The views of a scene show one set of named points, each view turned or mirrored, and shifted as a whole, with a little noise and some points left out.

Scene 1
View 1
Nani: [-15.1  11.4   1.8 -11.0 -15.8  -7.2   6.6  -1.7 -21.6   5.5  -5.1  10.1
 -13.8  16.1 -13.5   4.4   4.2 -11.6  28.8   1.5  34.7  -9.3 -19.1]
lufi: [-30.3  -4.6  -1.9  -6.9  -5.1 -11.0 -27.3   7.5 -12.2  13.5  37.5   4.5
   2.2  41.9  -8.5  14.9  -4.7 -34.1  15.1   1.4  23.4 -10.0 -11.8]
Gud: [-44.5 -19.9  12.3 -38.5   5.0   0.9  -3.8   7.7 -15.6   8.0 -14.2 -17.8
 -36.2  20.8  -3.4  17.2  -1.2 -12.2 -54.6  17.5 -21.5  -3.2  11.6]
kon: [ 15.8   7.2   0.8   7.6   8.6  28.1  11.9  17.3  -7.5  24.9 -19.7  25.2
 -10.4  26.1 -25.2   3.7  24.2 -23.3 -17.9   9.8  -4.4 -20.7 -15.1]
tuf: [ 14.0  14.2  -4.9   0.1   1.7  -2.4  29.5  17.3   0.1   6.7 -27.8  11.7
 -26.8  -0.7 -13.0  -4.8   0.8 -18.2 -18.7  -0.7   5.7 -44.4 -12.3]
kot: [-18.7  16.2  -2.6  -9.1 -22.9 -14.6  -1.4  -6.1 -20.4  -0.3  15.3  10.6
  -2.7  19.7 -12.4   2.9  -3.5 -15.2  54.5  -3.9  50.4  -3.9 -23.2]
gisi: [-49.6 -18.5  -5.4 -28.9 -16.8  -9.4   6.6   2.2   2.0 -16.8  16.8 -18.3
 -20.2 -21.7 -10.3  -3.4 -21.8   6.8  -0.6  16.5  -2.0   4.2   2.9]
fata: [  6.1  18.0  -8.1   5.4 -10.5  -6.0  18.0  12.3  -0.1   3.0   2.3  15.3
  -8.9   2.7 -10.8  -8.1  -5.9 -19.0  20.7  -2.0  29.8 -33.5 -18.2]
Daker: [ -6.1   2.4  -9.7  -2.4  -3.6  -9.8   8.6  15.0   1.9   4.2   6.2   2.5
 -16.7   2.1 -10.2  -2.1  -7.8 -21.4  -8.6   1.5   9.9 -29.0  -9.0]
refif: [-44.2   0.2   4.2 -31.5 -20.4 -22.0   9.0  -7.1 -15.8 -12.9  -6.1 -12.8
 -28.0  -3.7  -1.1   4.6 -16.2  -2.5   7.8   4.5  18.1  -4.0  -3.8]
paba: [ -4.4   9.7 -16.1  -4.0 -20.6 -18.3  34.8  10.0   8.2 -12.8  -7.0   2.9
 -21.5 -34.1  -9.8 -20.3 -18.7  -1.9  10.3  -0.3  19.0 -33.9 -13.5]
kozeg: [-20.3   6.7 -13.2  -9.3 -20.8 -28.1  20.9   4.7  -1.2 -14.9   4.8  -4.0
 -20.5 -15.6  -4.5  -7.9 -21.6  -9.7  19.8  -5.2  28.9 -31.6 -11.5]
topo: [-13.7  -7.2 -12.9  -5.3  -7.3  -6.4  13.4  17.8  13.8  -4.6  12.2  -2.6
 -15.8 -15.8 -11.8  -7.3 -17.1 -12.9 -11.7   8.2  -4.2 -29.9  -2.5]
tede: [-11.5  17.9   2.5 -11.0 -18.6  -0.1   3.0  -7.8 -22.0   5.8  -2.1  17.5
  -4.9  23.9 -18.7   5.1  12.0  -8.3  42.3   2.9  39.7   3.3 -25.7]
moz: [-21.1   2.5 -12.5  -6.1 -22.5 -13.0   5.4   1.2   1.1  -7.8  25.8   6.2
  -2.1  -9.3 -15.9 -11.2 -12.8  -6.8  43.2   5.9  28.3  -7.7 -13.8]
kam: [-26.9  -7.4 -26.4  -7.7 -22.0 -28.5  18.1  11.3  22.4 -23.6  26.9  -9.8
 -13.2 -39.8  -9.3 -20.7 -37.4  -4.1  20.4   5.6  11.0 -27.5  -2.6]
View 2
Daker: [ 10.2   3.1 -10.4  12.0  -0.2   2.8 -16.0 -21.2   7.8  -4.7   6.7 -13.3
  -0.6 -17.6  20.7   7.3   0.0   1.8  -7.8  -0.9  21.0   0.7 -10.4]
kon: [  2.3  11.1 -14.2  22.3 -14.1  -4.7 -18.7 -30.6  11.2  -8.7  46.5   4.9
  51.6 -30.4  18.8  25.7  -7.3   3.5 -30.0  17.9  45.1   0.9   6.1]
kot: [-33.9  -4.3  17.8  10.4 -16.9  24.9 -17.8   3.9 -18.9 -23.3  32.8 -18.2
  -9.9 -22.1  -4.7  -5.1   1.0  10.4  36.4  15.6  34.0 -30.5  -2.6]
tuf: [ 11.9   2.7 -11.0  13.6 -12.0 -10.2   9.2 -21.3  31.7  -9.7  40.6 -16.1
  21.9 -33.3  16.3  11.9  -2.4  -1.2 -11.4  27.9  20.6  20.0  -0.7]
gisi: [ 13.0 -25.6  -6.0  -9.3  13.5  17.5  -6.8 -15.8   0.9   5.2 -16.7 -18.4
  -5.9   4.3   8.1 -18.7 -17.3 -13.4   3.2 -21.0   6.5  -3.3 -11.9]
Nani: [-21.1  -8.7   6.6  12.6 -12.3  12.9  -7.8  -4.1  -4.1 -12.3  32.9 -17.6
  10.7 -22.3   4.9   0.3  -5.9   1.0  19.8  16.6  32.6 -14.1   4.8]
kozeg: [ -0.1  -7.6   7.8  -0.5  -9.6   8.3   8.0  -4.1  13.7 -16.6  14.0 -27.6
 -22.6 -22.8   8.4 -11.7   0.4   3.8  20.4  16.9   5.3   3.8 -14.6]
refif: [ -1.5 -25.4  -7.8   4.4   3.4  13.7   2.2  -4.4   2.1   7.2   2.4 -32.2
  -5.0  -9.1   4.9  -7.6  -7.6 -14.9  34.1  -3.3  15.1  -1.4   0.9]
topo: [ 21.8   0.6  -6.7   3.3  -1.1  -0.3  -9.7 -22.1  16.7  -7.6   3.8 -12.1
  -3.7 -16.7  22.2  -0.3  -1.6   2.8 -16.0   4.4  11.3  13.6 -16.0]
moz: [ -9.2  -6.2  21.3  -1.0  -5.0  20.6  -9.8  -6.9  -7.0 -26.1  13.9  -8.3
 -18.7 -12.0   2.8 -16.9  -3.5  14.0   9.6   8.9  15.7 -16.7 -17.4]
lufi: [-13.3   8.9  -5.4  29.1  -1.7  14.9 -48.3  -7.6 -24.8  -6.0   9.5 -12.8
 -12.3 -15.1  20.0  19.0  11.3   6.4  12.2  -5.3  42.2 -26.7  -5.3]
Gud: [ 16.9 -19.1 -43.0  19.9  13.0  -0.5 -19.1 -24.5   9.5  33.4  -5.0 -22.0
  34.5  -6.3  25.6  22.5 -13.3 -34.6   1.6 -24.9  33.7   9.7  12.1]
paba: [ 10.1  -8.7  10.8 -13.2  -8.7  -2.9  21.5 -14.2  25.4 -23.1  22.0 -17.6
  -9.7 -26.9   4.9 -16.1  -4.4   5.1  -1.9  23.3  -2.2  16.2 -18.2]
kam: [ 18.4  -8.0  14.4 -16.2   2.0  11.4   4.1 -12.3  14.0 -21.0  -7.5 -16.0
 -34.3 -12.3  10.9 -24.6  -1.8  11.3  -0.8   2.6  -9.1   3.8 -29.9]
fata: [ -5.6   7.8   9.6   9.7 -16.9   0.7  -0.8  -8.9  10.4 -28.5  39.9 -13.5
  -3.4 -36.9  10.0   1.8   4.8  15.2   0.4  30.9  22.2  -2.3 -10.3]
View 3
kam: [ -3.4 -18.3  21.7 -28.4   9.7  14.9 -16.7  19.2 -25.6 -12.2  -8.5  -9.0
  46.2  -2.2 -14.4   5.4 -32.5  12.8   4.1 -13.5 -13.6 -25.8   6.7]
topo: [ 13.6 -11.2   4.8 -24.3   7.7 -12.3  -3.8  14.0 -17.6  11.6 -12.8 -10.6
  27.4  -8.9   0.6 -13.3 -16.6  -5.1  -2.9   0.9   2.0  -0.3   9.3]
gisi: [  2.5  -1.3   5.5   6.4  17.1 -24.3 -11.9  -2.3 -13.4   5.3  10.1 -16.0
  38.5 -10.6 -27.9  -7.3 -32.1  16.1  15.2  -7.5  -8.0 -27.3  13.1]
tuf: [ 29.0  -4.0  -1.9  -9.5  10.6 -10.9  -3.6  24.3  -9.3  20.6 -25.6  10.1
  26.6  -5.9  29.2 -18.9  11.8 -27.4 -21.1  -6.4  -9.2  25.6  17.8]
refif: [ -1.5  15.7   4.9  21.2  30.5 -20.2 -11.5  16.3   6.4   5.6  -3.0   4.3
  54.0 -11.4 -27.5  -5.1  -4.7   4.9   2.3  -4.7 -13.6 -16.1  11.3]
Nani: [ -3.6  21.7  -6.2  11.0  19.6 -18.2 -34.2  14.9   9.6  13.2 -22.9  11.5
  40.2   1.2  -7.9   9.9   3.3 -18.2 -12.0   9.3 -11.9  16.6 -12.9]
tede: [-14.1  31.0 -12.4  17.4  12.0 -23.2 -45.2   7.8  11.5  15.4 -26.3  17.1
  39.8   1.5 -10.9  22.2   1.4 -20.9 -11.6  12.2 -13.4  23.5 -21.4]
lufi: [-19.3  20.7  -8.4 -29.0  23.0 -34.9 -29.9  11.9  15.0   8.6 -20.9 -11.6
  35.8 -18.8 -33.8  11.1   1.2 -15.5  -4.4  42.9  24.9  10.3 -21.0]
kozeg: [ -3.1  -1.7  16.4 -10.0  18.7   7.1 -19.5  27.0  -4.4  -4.0 -17.3   5.0
  50.6  -2.4  -8.0   6.6  -7.1  -0.9  -7.9  -6.7 -17.1  -6.5   2.2]
moz: [-20.0  14.3  -1.2 -13.8   4.4  -9.8 -44.4   5.8  -3.9   2.1 -21.2   1.6
  39.0   0.1 -21.9  30.0 -24.0  -8.9  -2.1  12.3  -5.0   2.0 -29.2]
Gud: [ 25.7   9.5 -11.8  16.3  32.2 -65.4  15.1   1.6   5.6  32.6   8.5 -15.7
  24.4 -28.5 -20.3 -45.4   0.6  -5.9  -0.6  10.5  13.5  -4.3  31.4]
paba: [ 10.3 -12.3  14.9 -12.5   6.9  14.1 -18.1  23.0 -22.8  -0.8 -18.9   9.8
  42.6   4.3  13.1   3.8 -12.2  -2.1 -10.7 -23.0 -26.3  -2.1  12.0]
kot: [-25.2  26.2  -0.2   3.1  16.4  -7.6 -49.0  16.7  15.4   0.0 -26.8  13.7
  55.6   0.8 -22.8  29.6   3.8 -12.6  -9.3  17.3 -12.8  13.6 -29.2]
Daker: [  6.8  -2.2  -1.7 -22.2  14.2 -24.7  -8.8  11.9  -7.8  15.0 -13.5  -9.8
  28.5 -13.7  -5.6  -7.0  -8.0 -13.1  -4.6  11.0   7.8   2.8   3.8]
fata: [  7.3  -3.2   1.8 -23.0   1.7   3.2 -29.4  17.1 -15.2  10.0 -31.5   5.6
  27.7   5.5  18.6  11.9  -7.0 -19.9 -17.3  -1.2 -11.3  20.8  -8.1]
View 4
kam: [  4.0 -19.4 -19.2 -15.4  33.6   5.4  41.9  -0.7 -15.5   7.4  -2.4  13.7
   4.0 -11.8   0.6  42.1   6.8  -7.8  -5.0  17.6  32.8  21.3  -8.6]
topo: [ -9.7   1.3   6.5 -19.6  17.1 -13.1  29.9  -1.5 -18.3  -3.1 -17.1  -4.5
  -8.0  -9.2  -8.7   4.1   7.8  -4.0   8.7  18.0  35.8   4.5 -11.0]
kot: [ 17.9   7.4 -11.6 -37.7 -34.5   9.7  17.3  18.0  28.8 -22.9  16.0  10.3
  -6.1  -3.8  27.6  25.6  18.3   0.1 -12.9 -13.6  -9.0   6.6  -7.2]
refif: [  4.6   4.9 -15.6  -2.2  -0.9  15.6  16.5 -20.3  11.8  -7.3  -1.9   9.2
  16.3 -23.4   1.1  23.2 -12.8   0.9  -9.9   0.5  14.0  25.3 -27.2]
kon: [-26.2  22.1  37.4 -46.5 -17.8 -22.7  19.3  11.5  -6.8 -21.1 -19.1 -12.3
 -33.7   0.5  12.2 -43.0  13.1   5.1  16.0  14.2  12.3 -26.7 -18.1]
paba: [-15.8  -6.1  -3.6 -25.5  19.0  16.0  35.4  -6.2 -16.7   6.7 -20.1  20.9
  12.8 -12.6  24.6  22.0   5.6  -7.7   0.5  13.3  21.3  -3.4 -21.3]
Gud: [ -6.2  29.2  19.6   1.9  -8.1 -30.0   0.7 -22.1   3.4 -22.8 -14.4 -30.4
 -15.0 -27.2 -46.2 -33.6 -25.4  15.4   8.8  20.9  28.5  22.6 -28.6]
kozeg: [  1.2   3.4 -14.5 -11.9   4.3  13.1  20.8 -13.8   3.2  -0.5 -10.5  10.7
  25.1 -20.0  11.3  32.8   0.2  -5.8  -8.1  -0.7  16.2  14.6 -26.7]
moz: [  7.3 -10.7  -8.6 -24.4   2.0   9.1  33.4  16.5   8.8  -7.1  10.4  13.8
 -11.3  -3.5  15.4  25.6  12.3   0.7  -9.5   3.5   7.2  14.2  -3.4]
tuf: [-29.1  16.6  21.1 -34.6  -3.1  -6.6  20.0  -9.9 -17.2  -7.0 -34.0  -1.2
   4.6 -12.8  18.8 -12.8   6.1  -4.0  14.1  11.5  24.3 -21.4 -30.3]
Nani: [ -0.4  12.9   4.7 -32.0 -23.2   5.2  15.0   7.0  17.6 -19.3  -2.1   5.9
  -4.7  -7.9  18.6   3.4  10.6   2.2  -4.7  -5.1  -4.5   1.2 -18.5]
tede: [  4.6  11.1   5.0 -35.0 -34.0   8.6  17.6  16.8  28.1 -23.9  11.7   9.8
 -15.9  -3.7  27.8   1.3   9.6   7.5  -8.0  -7.3 -15.7   0.8 -14.0]
Daker: [ -1.6   6.8   6.1 -25.2   4.5 -18.6  23.7   3.4  -7.5 -11.6 -10.2 -13.0
 -12.8  -9.4  -9.6   0.5   9.6   0.5   6.0  12.2  30.8   6.6 -10.5]

Which points are out of place in each view (at most two, in the order of its rows)? Write - if all are in place.
view 1 => Daker
view 2 => -
view 3 => moz, fata
view 4 => refif, kozeg
